Points on a hilly landscape, in no order, each with its height.
From any point a ball rolls to the lowest of the 2 points nearest to it. It stops when none of these is lower. Distance is the straight distance between rows; heights are no part of it.
J_313 h=653: [113 132 108 126 142 144 187  99  87 129 177 105 144 126 132 150 124 123
 115 108]
J_888 h=165: [187 122 131 172 217 174 158 140 150 167 192 100  83 198 121 190 183 166
 164 131]
J_938 h=409: [218  64 153 150 207  86 130 141 202 150 170  83  92 197 129 180 124 145
 150 141]
J_755 h=645: [109 130 161 148  85  87 142  34 133  94 164 165 154  95 150 111 137 194
 112 147]
J_904 h=339: [ 94 150 126 106  69 145 136 131 154 162 113 139 119 104 147  74 105  98
 122  99]
J_127 h=314: [ 79  55 120 131 110  91 101 105 116 134 133 143 154  96  77 139 106 160
 120 137]
J_961 h=219: [131 146 126 113  87 106  97 127  96  81  72 158  98 103 132  88 104 123
 111 133]
J_581 h=193: [120  89 153 105 100 107  92 146  93 119  66 101 121 132  93  87 128  96
 118 125]
J_22 h=290: [147 122 130 105 155 128 115 165 159 136 112 147 112 139 168 117 102 107
 171 148]
J_909 h=537: [125  66 135  86 160  91  95 158 100 107  87 129 105 175 105 107 137 118
 123 174]
J_680 h=600: [114 129 119 156  94 128 134 112 119 168 194 119 170 105  90 169 121 142
 125 155]
J_347 h=639: [ 99 136 124 170  91 110 143  41 119 111 182 146 165  96 140 156 155 179
 106 153]
J_172 h=148: [112 184 123 118  42 163 150  65 138 102 106 150 104  97 160  90 138 161
  94 101]
J_233 h=404: [135 100 157  72 146 117 117 182 126 134  87 129  79 133 102  65  99 111
 136 116]
J_949 h=507: [182 130 170 153 177 157 126 162 138 163 149  83 122 151 115 162 102 117
 160 116]
J_282 h=486: [202 103 168 137 198 112 123 154 172 129 103  90 118 173 152 142 119 144
 189 120]
J_880 h=139: [ 86 170 126 118 109 111 133  84 121 106 118 168 127  82 165  93 113 126
  91  87]
J_7 h=330: [208 119 183  92 139 119 138 195 152 136  90 110  93 151 128  88 128 124
 149 134]
J_969 h=488: [ 90 164 130 116  81 122 146 118 153 108  85 141  92 100 166  56 116 122
  62  85]
J_664 h=289: [ 86 148 122 136 133 155 169 115 117  99 114 154 139  92 151 136 134 161
 104  97]
J_56 h=353: [115 209 114 137  74 162 152 109 142 132 119 153 127 111 177 102 151 128
 128 138]
J_862 h=119: [ 99  96 136 170 116 108 120 135 107 115 146 102 166 129 102 159 128 130
  84 180]
J_606 h=307: [123 106 117 120 140 102 117 162 142 132  96 135 125 115 143 101 108  89
 172 111]
J_120 h=197: [127 143  91 186 201 183 125 110 131 151 193 123 107 182 129 199 175 116
 136 122]
J_249 h=374: [105  80 120 117 127  42  69 126  78 100 108 145 137 100  79 132 148 155
 104 141]
J_88 h=490: [136 140 128 112 161 188 142 116 127 128 123 110 143 164 129 163 121 128
 126 100]
J_800 h=468: [161 128 171 111 185 131 122 172 167 157  92 100 117 144 131 100  95 131
 163 122]
J_713 h=531: [195 142 142 170 161 174 124 134 149 133 125  85 103 176 157 159 155 104
 186 104]
J_4 h=156: [212 152 146  99 143 192 169 161 162 144 120 115  93 161 156 126 147 122
 175 104]
J_151 h=133: [158 116 112  91 133 142 145 138 126 128 110 109 101 150 114 102  96 111
 165 113]
J_782 h=316: [ 97 111  84 147 129  48  95 105 110 126 149 106 159 111  95 139 105 155
 124 168]
J_247 h=383: [115 173 141 121  94 209 139 123 126 132 141 178 115 114 163 116 142 109
  95 126]
J_923 h=356: [137  59 116 124 149 136  86 162 137 121 103 127 131 139  90 159 110 143
 146 165]
J_542 h=545: [133 163 148 142 138 185 153 166 124 112 107 137 119 122 142 129 162 107
  93  91]
J_496 h=365: [ 95 212 103 131  85 193 162 124 155 148 119 140  94 107 179  85 151 132
 112 109]
J_633 h=223: [106 137 137  44  54  72 122 112 108 131 100 168 102  93 109  42 134 132
  93 111]
J_604 h=218: [171  94 108 125 138 172 137 131 145 119 120 107 119 171 133 160 124 107
 176 123]
J_252 h=226: [148 186 115 130 139 168 150 155 159 134  97 113 132 129 174 114 146 119
 165 137]
J_154 h=421: [191  48  99 142 186  87 113 147 202 146 179 101 111 185 105 180 113 131
 131 153]
J_676 h=166: [193 101 149  95 156 154 149 148 150 123 115 101  90 170 142 111  96 106
 168 115]
J_269 h=425: [119 171 138  91 130 164 117 146 133 125  76 153 107 116 139  83  87 124
  88 110]
J_23 h=236: [102 147 168 144  72 119 123  44 112 127 166 165 138  88 143 119 133 122
 111  85]
J_323 h=351: [158 147 129  65  87 102 100 180 152 130  78 135  83 132 117  46 125  91
 126 126]
J_330 h=364: [137 123 120  53 102  94 105 160 130 140  75 116  99 140 113  43 122 110
 149 149]
J_569 h=258: [ 94 105 169 134  79  78 128  39 118 121 164 161 158  95 125 125 120 132
 109  89]
J_328 h=461: [133 113 101 185 206 154 157 134 142 130 168  78 122 191 149 181 145 119
 140 132]
J_639 h=477: [171 117 138 144 183 144 130 164 178 153 111  97 118 149 149 135 105 146
 188 133]
J_379 h=422: [200  77 165 137 209 110 155 113 198 159 148 105  93 193 157 174 119 151
 176 114]
J_381 h=264: [114 128 142 134  67 150 128 136 121  94  82 156 110 103 150 104 142 105
 105 101]
J_527 h=280: [ 87  99 165 157  90 101 120  80 120 140 172 159 175  96 122 146 137 138
 106 122]
J_768 h=357: [ 82 127 118 140 141 104 131 104 113 138 152 134 154 125 143 142 104  94
 126 123]
J_812 h=659: [ 92 137 197 118  75  61  74  69 105 111 132 172 138  97 103  79 118 175
  96 139]
J_93 h=386: [206  78 139 142 166  94 117 166 142 142 149  77 107 159  92 152 103 125
 157 140]
J_950 h=359: [148  81 110 135 120  94  98 157 102 132 122  91 138 119  71 132 112 113
 153 143]
J_887 h=272: [104 171  97 130 128 190 162 100 123  96 113 153 105 101 157 130 138 148
 113  93]
J_491 h=367: [165  68 145  88 178  98  89 162 138 173 131  93 110 171  71 118 100 125
 159 153]
J_601 h=288: [107 135 128  99  89 101 128  93 120 153 139 127 172 113 114 131 119 123
 135 143]
J_399 h=170: [ 85  62 129 121 114  63  64 141  99 143 101 115 152 129  67 121 166 122
 103 170]
J_38 h=204: [111 152 141  74  28  90 128  88 130 115  93 154  91  86 116  48 130 146
  72  96]
J_220 h=194: [ 80 216 120 165 129 182 149  60  93 127 156 164  96 111 159 117 155 130
 118  96]
J_322 h=519: [135 152 119 168 123 199 135 117 103 118 129 112 136 126 122 165 149 135
 138 124]
J_658 h=212: [ 98 167 180 137  56 125 136  59 140 116 155 190 116  96 167  88 138 129
  89  96]
J_324 h=180: [118 159 138 100  21 121 140  72 160  99 107 154 103  75 139  62 130 156
  75  95]
J_254 h=20: [154 205 112 120 113 177 130 113 119 127 138 135  92 134 159 114 131  83
 130  91]
J_593 h=433: [104 190 156 113 117 153 125 132 133 117 116 162 101  94 138  92  96 123
  70 120]
J_374 h=616: [107 149 134 130  89 110 112  56 123 112 134 162 174  95 125 155 130 169
 121 106]
J_628 h=241: [133 119 140 113  98 168 127 162 135 103  59 127  89 131 145  85 112  92
 116 103]
J_990 h=643: [101 111 135 119  77  75 145  77  93  80 115 152 141  75 121  88 139 145
 101 102]
J_662 h=274: [103 102 105  68 133  52  70 152  91 127  94 129 116 127  90  86 160 133
 155 168]
J_489 h=261: [132 131 113 108 111 114 129 137 116 104  85 105 142 124 116 106 111 130
 147 167]
J_538 h=397: [ 96 182 134 164  86 182 129  89 111 104 143 191 109 102 180 114 155 123
  89 124]
J_466 h=350: [110  31  84 129 170  50  84 181 138 125 107 101 136 142  65 143 146 142
 127 160]
J_817 h=343: [124  63  77 148 153  35  61 171 149 144 132  90 153 133  55 143 133 133
 110 154]
J_230 h=163: [ 97 155 151 111  93  79 108 100 117 105 110 190 136  94 152  91 126 116
  99 109]
J_571 h=599: [125 109  82 179 111  87 116 124 132 130 168  81 174  99  78 179 122 150
  85 156]
J_139 h=164: [176 142 137 140 184 163 158 163 112 107 153 134  98 145 160 157 130  97
 145 126]
J_653 h=650: [102 151 190 143  82 100 116  48 118  86 135 163 131  96 155  99 131 181
  77 134]
J_558 h=346: [129  97 109 111 134 138  92 148 152 140  94 121 149 148 116 139  98 142
 161 148]
J_707 h=171: [ 96 132 116 174 151 142 125 134 137 139 144 117 163 136 141 180 126 131
 118 156]
J_570 h=431: [173  67  94 124 185  97 117 158 184 132 180 104 150 195 115 193 128 122
 106 158]
J_582 h=238: [ 91 100 126  70 107  77  86 135  95  91  66 150  96 127 118  66 152 112
 108 126]
J_260 h=472: [125 124  70 159 183 136 150 113 130 137 178  82 149 168 114 191 139 130
 107 129]
J_831 h=205: [140 199 101 149 146 200 153 146 138 139 119 136 130 143 180 128 178 125
 170 130]
J_603 h=196: [115 125 146 110  79  88  83  91  90  98  82 136 118 113 110  92 120 128
  97 135]
J_659 h=147: [100  77 145 135 120  95  97 142  79 115 106 118 150 147  90 133 126 122
  94 172]
J_24 h=511: [115 162 127 145  96 206 129 106 123 129 100 116 134 112 132 146 148 145
 123 109]
J_691 h=135: [142 158  96 161 168 155 138 126 115 120 155 114 110 147 148 159 124 112
 156 127]
J_67 h=214: [112 130 117  78  67  93 107 148 128  99  73 159  89 121 145  43 149  98
  90 129]
J_296 h=521: [123  99 146 114 138 140 131 144 137 132 105 100 152 179 133 127 117  95
 134 151]
J_458 h=557: [175 101 156 144 195 147 144 159 143 122 100 111 106 146 124 152 126 127
 147  89]
J_265 h=603: [102 182 127 167  99 166 128  67 120 125 164 181 145 102 152 169 170 157
 135 121]
J_86 h=232: [119 130 158  94  78  94 119 174 113 156  96 136 123  97 102  54 136 102
 123 136]
J_191 h=242: [ 99 116 147  69  68  75 100  96 108 146 116 178 135  98 111  65 136 136
 109 129]
J_394 h=399: [216  45 170 149 187  71 108 144 165 147 163  87  88 178 108 159 109 148
 157 158]
J_17 h=227: [111 104  85 152 103 100 109 106 139 123 134 142 189 116 126 179 135 156
 118 161]
J_35 h=291: [139 126 124  97 148 104 143 159 142 131 106 117 181 127 125 145 142 131
 139 124]
J_906 h=340: [ 96 101 119 121 134  63  93 129 113 135 123 141 161 117 126 120 107  93
 133 129]
J_360 h=225: [102 147  93 179 116 163 156  97 101 122 182 131 156 130 141 181 181 135
 120 148]
J_688 h=300: [103 136 107 123 113  61 105 115  92 113 122 120 161  76 110 111  97 146
 134 158]
J_48 h=220: [136 100 165 132 114 150 115 176 114 121  87 114 105 129 116 104 113  92
 127 121]
J_183 h=491: [188  99 108 172 198 130 137 142 179 183 208  66 114 180 111 186 126 117
 159 125]
J_72 h=224: [ 77 175 104 167 148 208 146  76  94 133 145 133  94 138 144 127 158 146
 128 114]
J_357 h=644: [ 90 104 128 138 110 120 160  75  92 117 169 135 139  84 107 151 104 155
 111 118]
J_689 h=463: [105 145 163 126  74 137 100 136 115 129 101 159 145 111 128  96 113 127
 111 167]
J_624 h=496: [105 173 147 116 104 104 134 132 131  99  77 118 116 120 151  67 125 103
  68 116]
J_999 h=582: [127 165  90 180 147 152 127 127 125 150 172 133 152 106 123 195 158 126
 151 109]
J_413 h=634: [108 122 114 191  86  96 119  50 144 121 194 130 160  90 108 178 136 191
 110 145]
J_156 h=534: [155 189 120 155 146 189 145 164 152 136 123 140  72 143 193 110 163  84
 157  94]
J_808 h=449: [130  95  90 163 144 115 118 123 143 117 189 128 165 147 108 209 139 120
  65 141]
J_500 h=243: [138 159 121 119 123 112 115 154 112 103  94 127 112 114 140  94 101 126
 144 143]
J_271 h=575: [122 148 108 148 122 138 114 109 122 137 140 154 167 100 135 178 138 119
 150  84]
J_847 h=337: [ 92 114 123 102  66 113 148 111 120 125 105 149 137  90 125  85 125 144
 139 139]
J_555 h=287: [124 123  84 152 124 185 128 101 112 147 179 127 132 145 107 193 125 135
 130 141]
J_89 h=271: [117 126 111 113 127 158 114 141 138 132 127 165 133 138 158 120  97 101
 157 155]
J_110 h=394: [152  85 160  64 153 104 109 181 148 152  91 134  99 169 107  80 124  98
 160 129]
J_386 h=345: [137 102 117 129 171  67  96 175 122 140 145 110 146 137  99 151 113 125
 131 169]
J_415 h=190: [116  60 134 101 129  60  88 162 103 155 111 111 150 132  77 115 155 110
 144 163]
J_155 h=362: [108  59  84 121 149  49  80 145  99  96  96 111 135 124  72 138 150 144
 122 135]
J_751 h=596: [122 200 116 170 131 176 138 112 108 144 161 172 137 110 146 160 196 135
 148 101]
J_411 h=393: [104 114 119 134 147  76  92  94  98 104 156 143 157 128 111 172 104 125
  81 112]
J_422 h=152: [197 176 130 148 163 196 168 146 143 147 138 114  64 168 164 126 171 128
 186 119]
J_937 h=187: [ 96 130 177 120  58  79 119  74 123 101 133 191 132 108 156  81 143 125
  89  99]
J_591 h=471: [ 81 142 168 124  71 123 116 126 139 133  78 146 135  78 139  65 114 131
  99 141]
J_444 h=159: [208 155 155 168 214 183 153 135 141 162 170 114  72 194 146 165 185 148
 184 122]
J_100 h=570: [145 158 133 155 212 191 178 152 132 127 124 100 100 159 150 147 150 146
 144 109]
J_203 h=252: [113 157 106 133 152 213 146 116 111 117 118 147  96 136 156 138 144 130
 129 104]
J_145 h=325: [ 81 146 144 129  89 170 131 107 148 157 123 146 139  99 141 114 113 118
 134 119]
J_53 h=448: [169 124 133 174 211 153 145 121 160 152 161  79  97 200 154 167 134 135
 184 127]
J_311 h=266: [144 126  78 169 137 194 146 118 111 141 182 114 118 156 124 197 163 126
 161 146]
J_857 h=143: [106  92 125 180 162 118 138 152 130 125 158  85 160 141 114 172 127 126
  91 175]
J_784 h=311: [154 105 123 102 155  90 134 144 155 162 133  90 185 157  94 160 134 128
 142 125]
J_81 h=552: [ 98  75 144  99 116 115 128 123  93 122 128 168 138 123 107 127 124 109
  96 134]
J_971 h=589: [ 99 188  99 193 178 173 129 126 102 149 169 139 125 122 143 170 182 117
 147  95]
J_898 h=306: [106 162 131 121  94 150 128 102 140 160 126 134 176 122 141 130 119 126
 149 137]
J_813 h=93: [141 162 112  95 104 151 129 109 116 142 123 116 106 129 115 106  81 106
 141 113]
J_640 h=250: [107 164 130 138 134 153 162 131 131 130 122 138 170 124 154 148 173 131
 132 125]
J_291 h=99: [117 194  89 148 156 162 133  90  89 121 155 138 112 144 161 153 135 103
 140 121]
J_724 h=329: [133  72 111  79 143  56 113 147 140 164 133  89 175 154  62 156 141 114
 126 124]
J_631 h=539: [129 204 136 160 129 189 153 164 137 123 110 133  97 128 180 100 159  90
 110 101]
J_523 h=354: [143  67 128 124 185  72  84 167 136 155 127  83 124 149  87 133  88 141
 153 171]
J_456 h=623: [107 134 124  82 103  88 101  72 117 114 108 152 154 102 102 126 107 153
 119 101]
J_159 h=323: [115  92 102  98 123 114 150 110  86  81 119 120 141 128 105 137 129 150
 110 130]
J_8 h=663: [108 132 171  97  91  72  85  90  85 119 131 162 140 100  78  99 128 161
  79 161]
J_851 h=213: [103  99 152  85 109  75  84 164 106 165 103 142 139 127  95  80 136  97
 136 146]
J_207 h=347: [ 82 131 135 174 118 186 173 118  96 122 146 134 135 109 147 128 138 118
 123 123]
J_525 h=556: [155  75  78 148 147  97  88 156 153 124 145 109 147 138  72 191 102 158
 117 142]
J_972 h=667: [111 113 162  82 113  76  75 121  81 138 134 148 146 126  79 112 124 123
  92 167]
J_326 h=649: [ 83 122 130 109  66  73 126  66 123  97 104 156 115  77 134  63 126 159
 118 101]
J_264 h=313: [186 114 162 131 131 134 157 192 138 118 103 113 118 138 139 115 144 117
 158 129]
J_61 h=83: [123 186  87 123  74 170 161 125 135 105 111 129  61  97 165  76 121 111
  85  82]
J_869 h=655: [ 93 136 199 129  81  69  99  57 126  89 125 184 105  84 148  53 123 177
  88 138]
J_292 h=229: [140 123 127 124 153 166 165 159 124 145 161 125 112 133 141 125  98 117
 154 158]
J_55 h=622: [ 83 107 142 141  83  73  97  47 128 111 117 138 172  97  99 143 122 186
 111 114]
J_507 h=436: [195 120 155 147 215 154 150 101 187 173 174  98  77 211 162 174 135 146
 192 135]
J_350 h=344: [115  89 119  93 166 124 150 124 108 105  98 106 119 148 114 126  92 136
 118 116]
J_910 h=358: [163 144 146  98 148 152 176 198 158 121  87 118  84 120 151  83 124 131
 125 112]
J_508 h=281: [139 154 129 132  72 146 152 158 132 103  98 145 142  91 162 107 151 111
 124 108]
J_974 h=482: [158 105  70 175 195 134 148 141 160 152 216  65 122 174 109 200 138 114
 110 129]
J_618 h=440: [145  74  78 138 164 100 108 144 167 142 183 106 153 170  90 191 126 106
  75 152]
J_566 h=551: [146 130 152 128 157 183 158 171 123 107 107 120 108 122 128 134 128 117
 125  89]
J_931 h=265: [114 166  94  94 118 147 152 130 144 116 101 144 135 120 173 117 116 140
 138 126]
J_921 h=451: [143 179 159 121 189 156 136 157 134 132 102 110 138 128 138 123 100 135
 121 134]
J_426 h=348: [112 134 133 114 142 147 163 178 147 126  98 130 109 114 151  78 109 126
 127 129]
J_748 h=352: [174 170 137 107 102 164 132 185 179 130 101 126  70 141 162  81 113  94
 121 131]
J_802 h=403: [ 81 109 125 153 139  92 122  65 101 110 145 122 170 128 121 165 111 138
  83 138]
J_752 h=529: [170 186 128 150 134 165 141 161 147 131 115 106  80 133 183  91 122  89
 163  87]
J_200 h=327: [107 173 152 145  65 100 141  82 123 111 132 139 148  90 168  85 131 129
 111 138]
J_227 h=544: [110  71 132  74 139 111  96 157 108 113 104 161 133 155 100 119 122  97
 116 149]
J_853 h=125: [196 160 161 164 189 191 163 136 166 155 149 123  32 177 183 111 167 138
 193 121]
J_599 h=310: [ 99 111 115 146 175 157 161 146 115  99 135 148 134 104 147 153 116 145
 120 125]
J_293 h=630: [105 115  94  89 130 107 108 113 128 141 109 135 162 102  86 136  93 159
 146 112]
J_757 h=248: [113  92 109 102 108  80 100 120 139 130 114 122 182 136 106 151 137 144
 131 167]
J_986 h=305: [ 99 124 121 123 123 120 155 106 105  95 102 128 139  97 121 130 119 163
 104 101]
J_762 h=361: [147 173 126 112  64 153 134 168 156 134  91 137  94 119 163  69 116  93
 113 145]
J_288 h=297: [156 122 135 127  95 145 153 171 126 107  91 117 146 118 139 118 156 116
 139 121]
J_106 h=377: [153 112 139  70 109  85  68 174 112 133  76 115 105 147  99  68 136 111
 157 165]
J_80 h=253: [131 120 119 110 129 133 119 146 116 148 152 145 134 130 121 135  82 108
 145 166]
J_294 h=588: [121 136  70 173 143 136 122 126 141 146 203 142 172 109 110 208 155 144
 117 133]
J_843 h=368: [115  84 101 145  99 125 123 137 108 122 130 106 146 121 103 147 115 124
 145 147]
J_335 h=499: [196 113 143 191 183 144 116 150 159 178 174  82 108 155 119 186 128 122
 176 123]
J_369 h=103: [170 153 139 135 155 182 158 155 148 176 165 116 129 170 142 146 147 120
 178 139]
J_446 h=494: [185 104 136 150 207  85 112 155 171 110 115  86 121 168 138 159 112 140
 160 136]
J_941 h=185: [168 166 133 119 144 171 169 161 115 122 147 144 110 130 166 118 142  93
 135 126]
J_716 h=268: [ 95  99 128  86  71  86  97  97 123 147 114 141 177 114  96 119 132 147
 133 156]
J_629 h=381: [170  70 157  64 168  81  94 162 128 150 111 116  88 171  83 100 114 110
 177 127]
J_201 h=562: [142  99  97 158 122 123  90 135 137 139 149 123 167 117  85 198 118 139
 126 120]
J_235 h=481: [139 141 109 121 183 164 152 119 120 128 150  87 145 182 112 186 142 131
 108 115]
J_998 h=273: [102 138 130 129 128 106 151 144 119 125 112 135 200  97 136 147 150 140
 127 136]
J_15 h=299: [ 93  76 140 132  93  97 131 103 111 146 149 123 175 116  82 156 126 138
 101 127]
J_832 h=283: [121 121 109 100 132  55  94 146  96 118  94 119 143 113 109 103 109 142
 150 166]
J_616 h=199: [ 85 119 115 157 121 138 145  95 122 123 158 145 176 121 142 176 154 141
 112 146]
J_512 h=549: [166  88  78 162 174 116 107 159 164 134 172  87 122 144 103 192 100 152
 142 147]
J_423 h=458: [119  80  99 134 130  88 127 134 123 107 154 124 182 130 102 190 151 123
  82 127]
J_611 h=594: [123 124  96 183 124 120 121 118 123 156 203 107 167  99  91 191 131 136
  91 160]
J_266 h=322: [ 97 120 118  99 105 122 147 160 134 142 103 163 151  89 127 103 128 132
 134 122]
J_113 h=257: [ 97  94 118  66 105  59  83 122  79 123  92 160 107 109  86  80 160 132
 130 136]
J_485 h=633: [ 84  61 112 132  86  41 118  58 106 103 167 145 152 102 100 135 129 164
 112 138]
J_711 h=372: [127 182 133 115  68 181 133 151 139 124 125 167  95 126 168  84 132  90
  83 146]
J_163 h=528: [124 142 101 143 144 171 137 122 117 113 122 103 140 113 106 174 113 170
 127 130]
J_811 h=415: [115 140 156  71 125 111 106 153 119 119  87 150 101 118 115  76  92 114
 101 105]
J_250 h=453: [113 145 151 142 117 110 105 144 105 124 131 151 154  95 120 130 108 134
 108 160]
J_885 h=504: [127 177 149 102 122 130 147 152 151 118  70  92 105 142 158  68 107  97
 105 117]
J_765 h=610: [119 174 129 136  82 153 118  75 111 108 128 164 141  92 144 140 135 156
 124 114]
J_894 h=411: [ 85 154 156 136  94 146 115  86 108  96 139 179 128 115 166 112 112 120
  90 145]
J_431 h=375: [109  98 117 152 163 127 132 135 126 139 142 105 134 148 131 144  90  76
 147 117]
J_274 h=178: [156 172 105 168 163 189 164 152 126 127 144 117  94 157 166 141 182 118
 192 112]
J_298 h=628: [ 91  68 151 132  82  45  79  47 127 114 146 162 161  94  94 110 145 193
 120 143]
J_870 h=168: [134 152 102 176 205 174 148 132 104 139 178 114  88 168 132 175 151 104
 153  89]
J_41 h=331: [113  90  89 144 155  45  81 145 132 131 157 109 150 118  84 150 111 129
 101 159]
J_821 h=522: [200 160 139 148 143 157 127 151 141 114 120  96 104 140 150 129 114  90
 181 104]
J_434 h=512: [125 128 155  87 131 130 129 144 130 123  87 103 132 159 136  81 120  90
  96 130]
J_749 h=183: [219 103 161 136 155 171 169 153 172 140 140 114  74 168 156 147 142 134
 197 122]
J_342 h=244: [146 163  97  99 135 148 157 140 152 122  98 109 147 145 150 124 127 138
 168 129]
J_136 h=341: [ 95 197 135 143  73 130 166  75 133 125 135 155 145  85 184  92 156 136
 121 115]
J_878 h=328: [ 87 120 109 169 144 164 169 148 117 120 125 118 125 115 161 136 128 119
 150 132]
J_686 h=169: [113  90 141 119 117  97  86 122  82  92  80 107 125 136  89 113 123 129
 112 147]
J_876 h=57: [136 181 106 115 116 157 136  92 100 129 139 130 127 126 143 126 112 104
 129 114]
J_643 h=230: [113 162 120 139 142 183 140 133 144 145 141 130 156 157 168 160 171 122
 153 139]
J_259 h=638: [ 88  89 119 119 101  67 143  65  92 108 142 158 144  89 117 115 112 156
 107 129]
J_795 h=53: [139 193 112 107  98 178 149 126 142 119 106 124  88 119 155  84 110  97
 112  75]
J_997 h=335: [ 84 135 136 107 121 151 146 163 138 131  94 161 134  93 148  85 109 139
 118 149]
J_223 h=462: [105 139 155 132 107  76 102 112 109  96 124 158 181 104 124 138 135 158
  98 165]
J_781 h=515: [170 145 146 156 146 165 118 151 132 148 125 101 125 125 118 138  98 118
 165 103]
J_331 h=66: [144 125 122 131 160 173 145 152 139 181 182 126 148 168 121 185 134 108
 163 135]
J_474 h=542: [157  94 103 141 180 131 135 151 157 139 149 108 138 154 115 181 119 128
 137 127]
J_213 h=326: [135  94 131  81 137 126 132 169 161 162  90 116 142 137 115 110 107 141
 179 128]
J_927 h=500: [149 122 108 139 186 199 132 137 128 126 135 123 115 142 123 184 136 146
 143  86]
J_794 h=576: [142 183 130 125 187 189 184 145 128 134 125  96  96 146 153 117 135 122
 139  90]
J_786 h=308: [ 98 138 151 113  70  68 131  77 116 133 152 151 171  95 136  93 130 136
 119 154]
J_791 h=134: [199  96 108 147 184 165 160 155 174 161 174  98 104 170 118 194 150 159
 183 127]
J_630 h=648: [103 116 107 149 132 123 159  86  83 131 191 110 141 108 106 170 123 140
  94 123]
J_279 h=460: [145 130 176 116 177 129 119 186 122 140 105 113 125 130 116 114  99 137
 134 149]
J_641 h=132: [192 160 133 101 153 158 164 165 156 163 141 121 133 156 157 124 124 112
 182 125]
J_579 h=376: [ 93 167 178 142  80 156 180  82 109 122 157 159 134  86 139 107 138 155
  83 124]
J_148 h=188: [110 153 134 107  57  88 106 107 133  89  93 186 105  99 164  60 128 100
  85 122]
J_539 h=530: [151  68 139  96 158  99 123 160 123 125 110 103 132 185 121 145 121 115
 135 167]
J_161 h=535: [137 115 111 141 169 126 144 147 128 129 132  93 137 120 103 162 104 151
 142 135]
J_773 h=309: [110 111 128  76 136 105 128 166 132 145  83 137 159 115 114 102 135 146
 148 127]
J_693 h=245: [165 119 102 162 138 191 129 141 129 137 142 113 116 172 129 191 160 119
 172 134]
J_46 h=360: [ 83 151 152 155  89 172 175 111 110 115 128 130 125 108 157  88 140 115
  96 119]
J_944 h=501: [131 144 119 107 116 192 142 122 138 117  82 105 128 137 137 132 123 131
 132  83]
J_827 h=479: [ 74 160 159 139  56 126 124 102 146 127 107 140 105  91 145  61 112 132
  68 120]
J_194 h=387: [106 148 173 126  87 130 158 104  88 127 158 149 142  94 124 116 117 131
 102 134]
J_176 h=249: [129 141 151 103  80 128 143 167 111 139  94 107 108 101 110  55 108 101
 103 123]
J_275 h=192: [196  92 126 121 154 153 160 158 144 136 145 112 100 176 137 141 114 115
 180 137]
J_262 h=208: [132 137 125 120 122 179 164 147  99 119 153 136 122 133 135 121 118 114
 119 149]
J_516 h=116: [101 199 104 131  72 158 161  75 146  96 121 159  77  98 187  82 131 127
  74  91]
J_358 h=373: [174  98 143 132 149  92 102 161 120 122 116  83 132 144  97 129 101 109
 167 134]
J_665 h=324: [133  94 114 119 172  66  94 171 123 120 106 139 146 123 129 127 121  99
 157 112]
J_731 h=101: [166 107 103 143 179 189 158 153 157 177 186 119 131 161 103 197 150 137
 158 124]
J_743 h=342: [180 148 149  83 106 127 127 193 152 130  78 110  84 152 132  58 114 104
 127 132]
J_3 h=629: [109 104 118 162  90  91  94  40 131 117 168 129 182 110 102 182 118 173
 109 131]
J_125 h=443: [109 180 156 132 149 152 124 135 111 122 115 134 134 106 133 119 104 133
 107 130]
J_620 h=382: [ 89  88 113 120 134  44  82  96 109  93 130 156 151 111  98 148 124 141
  85 123]
J_245 h=563: [168 113 167 139 198 191 154 143 158 129 120 100  91 175 151 153 133 138
 154  95]
J_281 h=569: [141 135 121 129 121 132  92 125 129 144 131 137 162 110 105 173 111 120
 140 107]
J_861 h=167: [ 95 196 129 142 119 156 152  94 121 135 147 156 116 103 161  99 129 106
 100  77]
J_417 h=355: [ 94  88 117 143  93 119 127 114 114 114 119 145 142 102 135 124 119 132
 142 158]

For each start below, name the point where the ball stops.
J_909: J_250
J_207: J_880
J_200: J_862
J_512: J_260
J_542: J_260
J_145: J_862
J_431: J_254

For each start below, name every point that the ball comes to, in order.
J_100: J_245, J_458, J_566, J_542, J_631, J_156, J_752, J_821, J_781, J_949, J_335, J_183, J_974, J_260
J_227: J_909, J_539, J_296, J_434, J_885, J_624, J_969, J_827, J_591, J_689, J_250
J_56: J_136, J_200, J_786, J_601, J_716, J_757, J_17, J_616, J_707, J_857, J_862
J_579: J_46, J_207, J_878, J_599, J_664, J_887, J_203, J_72, J_220, J_861, J_880
J_201: J_525, J_512, J_474, J_161, J_163, J_322, J_24, J_944, J_88, J_235, J_260
